Points on a hilly landscape, in no order, each with its height.
A climber steps from a point to whichever of its 4 nearest points has the largest rise for the distance, and stops where none of them is higher. Distance is the straight distance between rows; heights are no part of it.
<362> (h 44.5): [ 20  29  -4 -13 -43 -11  15 -20]
<238> (h 55.5): [ -7  29  15  -4 -10   8  10  -7]
<315> (h 34.3): [ 12 -16 -11  -1  -3 -18 -14 -16]
<466> (h 11.8): [-40 -27  12  16  21  13  -9  12]
<32> (h 29.7): [-19 -14   4   1  -2  -4 -13 -18]
<161> (h 42.6): [ 15 -15  -9  -1   7 -15 -18 -11]
<41> (h 1.8): [ 14  12  -2  -8 -16  -2   8 -14]
<272> (h 12.8): [-23  -2  13   5   3   1  -7 -19]
<207> (h 51.1): [  7  39   9  -7 -41  -3  15 -25]
<5> (h 59.5): [ 3 48 14 -2  7 13 17 11]
<351> (h 23.1): [ 36  24 -14 -20 -49 -20  12 -18]
<25> (h 52.5): [ 17  -4  -7 -10  -5 -16  -4 -17]
<254> (h 60.3): [ 22  59   4  -9 -65  -4  39 -12]
<149> (h 4.5): [-35 -14  12   7   3   9  -9  -4]
<424> (h 59.3): [ 8 26  8 -5 10 12 12 15]
<357> (h 17.6): [-23  11  18   6  17  16   7  10]
<54> (h 17.2): [ -2 -33  -9   7  34   2 -14  20]
<14> (h 56.6): [-3  2  1 -1 20 11 -2 12]
<262> (h 57.8): [ 28  42  -2 -18 -41  -4  28 -12]
<143> (h 12.2): [ 26  13 -13 -18 -24 -22   4 -16]
<337> (h 25.0): [ 33   7 -20 -14 -12 -17   1 -10]
<435> (h 15.6): [-47 -46   9  20  28  27  -5  31]
<15> (h 9.4): [-26 -13   7   7  11   6 -12  -2]
<497> (h 6.1): [-15   7   9  -6 -18  -4  -2 -31]
<499> (h 61.2): [  3  36   6 -10 -17   7  18  -6]
<440> (h 61.5): [ 24  56   2  -9 -71  -3  41 -12]
<260> (h 21.2): [ 36  11 -15 -17  -6 -14   6   0]
<598> (h 14.8): [-28 -81 -15  35  37   9 -21  32]
<477> (h 11.0): [-19 -19   4   9  18   9  -9  11]
<562> (h 16.4): [-38 -58   4  23  30  18 -15  27]
<501> (h 18.2): [-21 -54  -4  24  27   0 -21   8]
<216> (h 26.0): [-17   8  10   1   6   8   0  -6]
<110> (h 56.5): [ 24  -3 -11  -8  15  -6  -3  12]
<317> (h 61.3): [ 17  22  -1 -12   3  -2  12   7]
<346> (h 65.0): [ 18  32   6 -11 -10   5  17   2]
<459> (h 64.3): [ 16  54   8  -7 -25   9  23   0]
<174> (h 20.6): [ -6 -39  -9  13  22 -12 -25  -2]
<493> (h 59.2): [17 13  0 -4 17  1  5 16]
<345> (h 34.2): [ -2 -15  -4   2  13  -8 -16 -10]
<139> (h 52.7): [ 4 -8  0 -3 19  3 -7 10]
<16> (h 15.3): [ -5 -44  -6  17  37   3 -17  32]
<583> (h 17.9): [  1   6  -1  -4 -17 -10  -3 -24]
<217> (h 52.4): [ 21 -13 -13  -2  13  -8  -8   1]
<237> (h 17.0): [-24 -45  -5  18  25   4 -16  17]
<22> (h 43.1): [-3 -2  4  0  4 -1 -5  1]
<18> (h 61.1): [ 2 41 12 -4 -8  8 14 -2]
<152> (h 17.4): [ 30  26 -15 -18 -24 -16  12  -5]
<594> (h 14.0): [-28 -17  10  11  25  21  -9  23]
<433> (h 16.3): [-20 -54  -7  19  34  10 -14  33]
<486> (h 57.4): [ -4 -18  -3   4   0  -9 -17 -25]

For each start below, name the point where the climber stops.
<143> -> <25>
<238> -> <346>
<237> -> <486>
<357> -> <346>
<207> -> <346>
<435> -> <486>
